A landscape with many valleys, sampled at points; each row gives a point and its height.
A ball rolls from a point to whichever of its 2 nearest points has the largest drop for the distance, and stops where none of them is lower. Distance is the straight distance between rows; heights are no part of it.
K_318 h=382: -28  -6  21  31 -32  -6 -20  28  23  -7   6 -20   4 -15 -12  30   1   2  37 -48  34  -9  -5 -20 -27
K_233 h=419:  47 -50  -8  14 -34  13 -13 -48  36  -7 -19 -14  -4  -3  -2  12   9 -10  -7  -7  -8   7  -4  40 -26
K_496 h=440:  -2   3  -2 -24  28 -30 -19 -21 -13  24  -1  16 -23   9  -2 -47  14 -17  12  39   1 -11   4  -9   4
K_43 h=765: -17   9 -12 -23   6 -38 -35 -15 -18  30   9   4  -2  -1  19 -22  20 -28 -13   8  24   3   9 -50 -13
K_47 h=326:  10 -44  -2  14 -11  28  24 -21  34 -18  -8 -10  14   0 -15  24  10  19   8 -22 -10  -1 -11  17  -1
K_518 h=547:  -1  12 -20   9   4  17   5  -4  11  27   4 -12  13  36  16  14  23  -3 -24   2 -20   8   1  16   7
K_199 h=512: -13  -1   1  48  -1  20  -3  35  18 -15   6 -19   8  12 -29  12   5  15  28 -39  18  -2 -24   5  18
K_960 h=654: -22  17 -13  20   6  -4   0  31 -17   6 -15  27   4  51   1   4   3   6 -11   1   3  24  -5  27  40
K_549 h=427: -17   6  15  18   2   7  11  19   0  19  12 -22   7 -39  -6  13 -16  -4  30   2  13 -16  -6 -20 -13
K_7 h=340: -23   8  37 -13  10  13  12  41  -8  -9  26  13 -22 -23 -29  17 -22  35  24 -11 -21 -29  14 -11  19
K_376 h=470:  23   4 -17 -38  21 -33  -9 -39  -9   6  11   1 -21  20  -3 -63  24 -23 -14  35  -3   8   2 -16   7
K_117 h=265:  -6  -7  30 -21 -11   7  24  12  19 -20   4  -8  -6 -15   5  35   4  15   7 -11  -9 -22  19 -25   6
K_343 h=257:   3 -41   4   3  -6  23   1 -31  29  -8 -20  -9   6  10 -23   4  -7  35  13   2 -27   9 -19  26  14
K_341 h=321: -16   0  34   9 -31  10  14  32  22 -21  14 -19  -3 -35 -11  33   5  17  21 -43   8 -17  15 -22 -10
K_869 h=119:  47 -10 -15  -7 -19  -8  -6 -33  24   2 -13 -20 -16  36  13  -8  -4 -19 -29  26  -2  15  -5  -2   4
K_230 h=630: -39  28  -1  13  14  -2   4  41 -32 -16 -26   8 -25  12  -4 -26 -29 -15  17  -9  -2   0  -7  36  24
K_970 h=377:  58 -31 -14  18 -13   3  -6 -50  34  -3 -11 -15 -21  -6  11 -18  30 -29  -2  16   6  -3   0  23 -22
K_914 h=348:  12 -17   2   4 -15  24  45  13  -2  -8  -7   3  28   3   0  11  14  20 -19   4  -9  13   0  -6  39
K_846 h=402: -29   6 -10  -4  48 -11 -11  -2 -29  29  -2  31  -8   1  -2 -42   9 -14   6  22   7 -13  -5  -2   0
K_717 h=432:   1   5 -27 -32   5  21   0   2 -29  19  10  -8  14  28  -7 -16 -46  20 -37  12 -46  19  -6  34  21
K_244 h=225:  13  34  23  -2  -1  20  24  14  -1 -25  22  13  -9 -23  -6  18 -25  44 -15   7 -43  -1  -1 -14  33
K_963 h=704:  -8  37 -11 -40   6  -7  26  19 -41   0   8  27  -2  19   2 -39 -23  31 -45  15 -19  19  11  21  10
K_389 h=515: -43  -8  -1  -5  -9  -2 -46  23 -22  19 -10  -6  10 -29 -25  32 -26 -10  44  -9  25  -2  -7 -21   7
K_939 h=600:  -9   8 -22  13 -12  10   0   7  -6  18 -14   1  20  47  12  17   6   8 -24  -1  -9  30 -14  13  37
K_722 h=346:  47 -22  -8   9  -8 -19  -8 -41  30   9  -1  -8 -25 -21  18 -23  31 -39   4  20  16 -10   7 -12 -24
K_154 h=545: -45  -7   3 -31  -3  -3 -37  16 -42  28  -4   5   8 -43 -21  15 -25  -3  33   8  10  -2   8 -18  17
K_412 h=501:  10  -7  -9  37  17  15 -18  -9  24 -12 -12  -3   3  39   6  29   1  -9   8   4   8   5 -24   6   3
K_165 h=570: -43   3   8 -26  14  -7 -19  30 -48   8 -14  15  -7 -29 -12 -16 -30 -16  31   6   3  -6  10   0  15
K_360 h=500:  23  20 -33 -35  36 -21   5 -34 -16  -8  12  -8   2  39  -5 -56  11 -15 -37  25 -14  19   1   0   0
K_826 h=379: -10 -30   9  31 -14   4   8 -11  41 -29 -20  -4  12   9 -15  25  29  15  28 -30  11   8 -11   8  -9
K_697 h=305:  31  13  -9   5   0 -18 -17 -33  13   9  -3 -30 -17  -4  31 -20  28 -54  -3  22  16   3  11 -21  -5
K_357 h=443:  32 -17  19  30 -36  13   1 -10  23 -43 -14 -35 -26 -44  -4  -3   6   5   7 -40   1 -10   1  35 -50
K_806 h=400: -20   1   5 -27  30  -2  21  21 -40   9  19  31  16 -27  -3 -22 -12   2   4  21   6  -8  16 -36  14
K_816 h=294:  45 -40  -1 -21 -38  11  -1 -48  32   7   0   5 -10  -5  -2   7 -14  21 -34  20 -35   3  -6   8   9
K_854 h=566: -22   8  11  21   2  12  16  31   6 -10 -12 -15  -1  12 -19   4  -1  19  22 -15  -3  -1 -15  12  28
K_735 h=381:  32 -53  -5   8 -34  26   1 -38  44 -30 -13 -10   0  -3  -7  16   2  16  -3 -39 -17  -4  -1  41 -36
K_501 h=416:   6  -5 -16  58  14  12  -5   4  24 -12   5  11  26  18  14  42  20  -9  19  -9  27  -1 -14   5   6
K_498 h=275:  16 -28 -13  -2 -16  29  37 -22   4   7   5   9  33  -3  13  11  12  19 -47  -2 -22  10  -4  -2  20
K_490 h=191:  -6  20 -12  42   2   5 -41  -1  12   3  13   8  23 -19  35  51  19 -32  24 -15  33 -16   7 -11 -24
K_713 h=31:  -9  27 -11  18  19  -1 -29  13   0  15  12  -7  17  -1  21  33   7 -42  19  -3  25  -6   0 -22 -14
K_487 h=378:   2 -15   6  27   3  12  -2  -9  26   4   6 -18   1 -27   1  18   0 -15  38  -7  17 -18   3 -10 -45
K_93 h=394:  -2   7  25  -2 -16  -9 -13  -4  22  -5 -14 -27 -39   9 -17  -4  -6  27  14   7 -13 -10 -10   6  -1
K_123 h=438: -12   6  12  60 -23   7  -8  30  38 -26  13 -23   9  -5 -16  13  11   6  35 -60  27  -5 -15  -2 -25
K_240 h=283:   2  12  39  -3 -10   9  26  17   6 -13  22   8 -14 -24  -2  26 -11  43   2   4 -19 -17  13 -27  14
K_202 h=360:  22 -14  -1  24  -5  -8  -6 -27  11 -15 -33   7   8 -22  34  13  46 -38  -6  -9  23   0   5  11 -36
K_330 h=554: -34  -1  -8   2 -25  -7 -49  10  -5  39   3  -1  24 -34  -8  45  -5 -19  34 -13  37   7   2 -24 -14
K_956 h=729: -13  47 -20 -20  26 -15  33  30 -54   0   9  32   0  18   3 -53 -32   5 -32  -5  10  13  11  38 -14
K_106 h=231: -16  21 -16  16  34 -12  -4  19 -16   6  -1  18  19  21  13   8  10 -26   8  14  25   6   2 -19  16
K_347 h=405:  17  17  -3 -20  11  -2  27 -12  -9   7   3 -21  -4  13   7 -19 -17   9 -26  33 -12   1  -5  -7   2
K_380 h=615: -16  14  22   8   2   8  30  65 -21 -11  19 -10   6   4 -20  -1 -14   2  18 -28   2  -2  -4  -1  46
K_238 h=284:  32 -20  22 -22  -9   6  19 -25  33 -21   1  -6 -23  -9   0  19   6   7   0   8 -19 -18  19  -9  -7
K_473 h=289:   5 -16   3 -28  12  22  17 -13 -21  -6  -1  25  15  -3 -11  -6 -14  36 -30  24 -39   9  -5  11  41
K_743 h=232:  33  11 -21  19  -1 -19 -23 -39  12  10  -7  -8  -8  33  25 -11  21 -32 -25  28   9  11  -7  -7   0
K_252 h=343:  24 -16 -23  43 -34  16 -22 -26  23  -4 -30   4  26  25  35  40   6 -10 -27 -19   0  20 -12  19   4
K_983 h=499: -10  -1  -8  -1  17   1  -3 -15  23  25   4   6   0  21   9   5  36  -1  11   9  -2  -9   7   0 -16
K_628 h=760: -19  47 -23  -2  38 -11   3  48 -50   9  21  29   7  24   5 -34 -10 -24 -14  -4  13  12   3  29   2
K_892 h=229:  42 -26 -23  25 -13   7 -14 -40  14  -7 -29  18  16  25  35  25  20 -29 -47  -7   1  10  -8  14  -8
K_959 h=315:  17 -20  -8  28  -6   1   5 -38  20  -5 -20  27  20   6  26  17  46 -28 -28  -2  17   0  -7   2 -19
K_315 h=341: -26  -9  -3  -7  40 -11   1  12 -26  20   8  34  24 -13   0 -10   9 -22  19  13  22  -6   4 -26   1
K_469 h=422:  -8   8  26 -17  -5 -13 -11  -4   3   4  -5  -9 -33 -18 -11  -5  -8  25  30  22 -10 -19   2  -8   1
K_701 h=401:   2  -2  10   0 -10  10  57  26 -14   1  19   4  25 -18   8  10  15  11 -16   5   2   7  10 -20  24
K_74 h=722:  -2  21  -9 -41  14 -17  25  -1 -30   5  12  30   7  29  -3 -43  10  33 -51   3  -7  19   5  -5   3
K_75 h=537:   5  16 -29 -19  27 -18   1 -22 -25  -1 -15  14   9  46   0 -36  -4 -10 -29  26  -4  29 -11  18  12
K_6 h=338:   4 -18   7 -11  -8   3  -8 -11  12  -6 -20 -16 -28  28 -27  -2 -26  27   0   7 -29   5 -16  21  23
K_258 h=395:  22 -20   1  36 -12  -5 -18  -9  12 -30 -28   4  -2 -40  28  21  31 -36  20 -23  28  -7  15  30 -60
K_741 h=426:   2   8  30   1 -32  13   0  -4  39 -19  -4 -33 -30 -15 -25   7  -3  47  12 -18 -22 -17  -9   4  10
K_969 h=317:  33 -30  22 -25 -16   1   4 -29  32 -23   5  -4 -24 -37   1  13  13  -8  28   6   3 -20  22 -10 -36
K_260 h=184:   5 -24 -22 -27   3  12  20 -26  -5  17   0  15  40  20   3 -10   5  16 -46  13 -28  18  -6   1  27
K_272 h=414: -26  38   1 -19  22 -24 -10  29 -35  37  20   5  -3  -7   3 -21 -29 -16  -7  13  12  -4   5 -21 -21
K_499 h=456:  17  -5  16  24 -39  13   0 -10  40 -33  -8 -44 -26 -18 -13   3   4  24  11 -40  -1  -9  -9  17 -27
K_794 h=339: -10  24   1  -1  21 -18  13  18 -12   9  -2  -5   2  23   7  -8 -19 -12  -5  21   6   4  -1 -11  -2
K_325 h=342:  14 -32  12 -10 -14   3 -13 -22  24   0   6  -9 -10 -43   8  19   7 -29  31  -1  12 -28  24  -6 -58
K_132 h=307:  -4   1  -8  61  -6   2 -27  15  24 -28  10  16  24  -7  21  46  30 -14  40 -28  39  -4  -4   0 -20
K_400 h=226:  53 -22   7 -29 -25   0   6 -44  33  -6  -1 -15 -30   7   1  -7   3   2 -15  34 -19  -3  10  -2  12
K_235 h=656: -22  35  12 -12  11   3  33  56 -35   4  31  -1   3   3  -2 -10 -27   4  -3  -1  -6   4  11  15  25
K_375 h=420:  22 -23  12  31 -28  -5 -18  -8  14 -42 -14 -20 -16 -46   9  12   4 -24  33 -38  23  -6   2  31 -71
K_293 h=753: -15   6 -10 -33  34 -49 -10 -18 -27  16  21  11   2  12  10 -47  14 -20 -26   1  17   3   3 -53 -22
K_290 h=449: -36  -5  30  -7   6 -14 -25  20  -4   1 -20  -2 -30 -23 -29  -7 -10  23  54  -7  -5 -27   5  -1   3
K_847 h=468:  -3  -6  -2 -17  19  -3  12 -20   9  20  19   6  -1 -14   7  -9  27  -5  -8  12  -5 -21  10 -29 -17
K_337 h=682: -12  38   6 -19  11   8  30  38 -29  -1   9   4  -8   8  -6 -14 -33  27 -25  10 -28  12   6  19  25
K_716 h=598: -56  16  18  -3  -4  -7 -11  61 -44 -12 -16   9 -16 -15 -11 -14 -32 -14  28 -25  13  -4   4   8  33
K_997 h=354:  14   4 -10 -39  -2  27  -6 -18 -12  -1  14  11  17   6 -14   3 -35  46 -30  18 -58  19  -1   7  36
K_91 h=475: -44   3  18 -11  -6 -15 -49  29   6  11 -14 -19 -18 -16 -33  12 -24   4  50 -21  11 -22  -4  -8  -7
K_781 h=442:  20   9   4 -11  17   5  18 -23   1   8  22   2  -9 -19   0 -15   5  12 -17  29 -22 -14  -6 -24  -1
K_805 h=740: -17  21  -8 -36  30 -40  16   6 -35   7  17  17  10  19   8 -46   3   1 -37   9  17  10   6 -33 -12
K_411 h=490:   9  13 -29 -36   3   1  -3  -8 -25   5 -10 -17  24  43  -3 -20 -33  10 -40  14 -27  43  -4  19  12
K_281 h=699: -13  13 -17  11  -1   0  24  36 -47  10  -6  37  12  42  -5 -17 -13  16 -22  -2   6  30  -2  33  41
K_491 h=467: -31  23  10  -8  10  -1  -1  40 -22  48  28  -9   0 -28  -3   2 -37  -8  12   8   8 -14  -4 -18  -2

For each start below, name the point where the ball stops.
K_360 => K_315
K_960 => K_106
K_75 => K_260
K_956 => K_117
K_805 => K_117
K_357 => K_892
K_281 => K_106
K_970 => K_869
K_199 => K_117

Call two points neighbours if one is among the 2 nearest of the other. Go from one point of each pair to the other, from neighbour to neighbour, staying as low as possible. Name the highest point that can't be avoided.
K_93, K_400 => K_233
K_892, K_713 => K_491
K_869, K_892 => K_499
K_117, K_244 => K_240
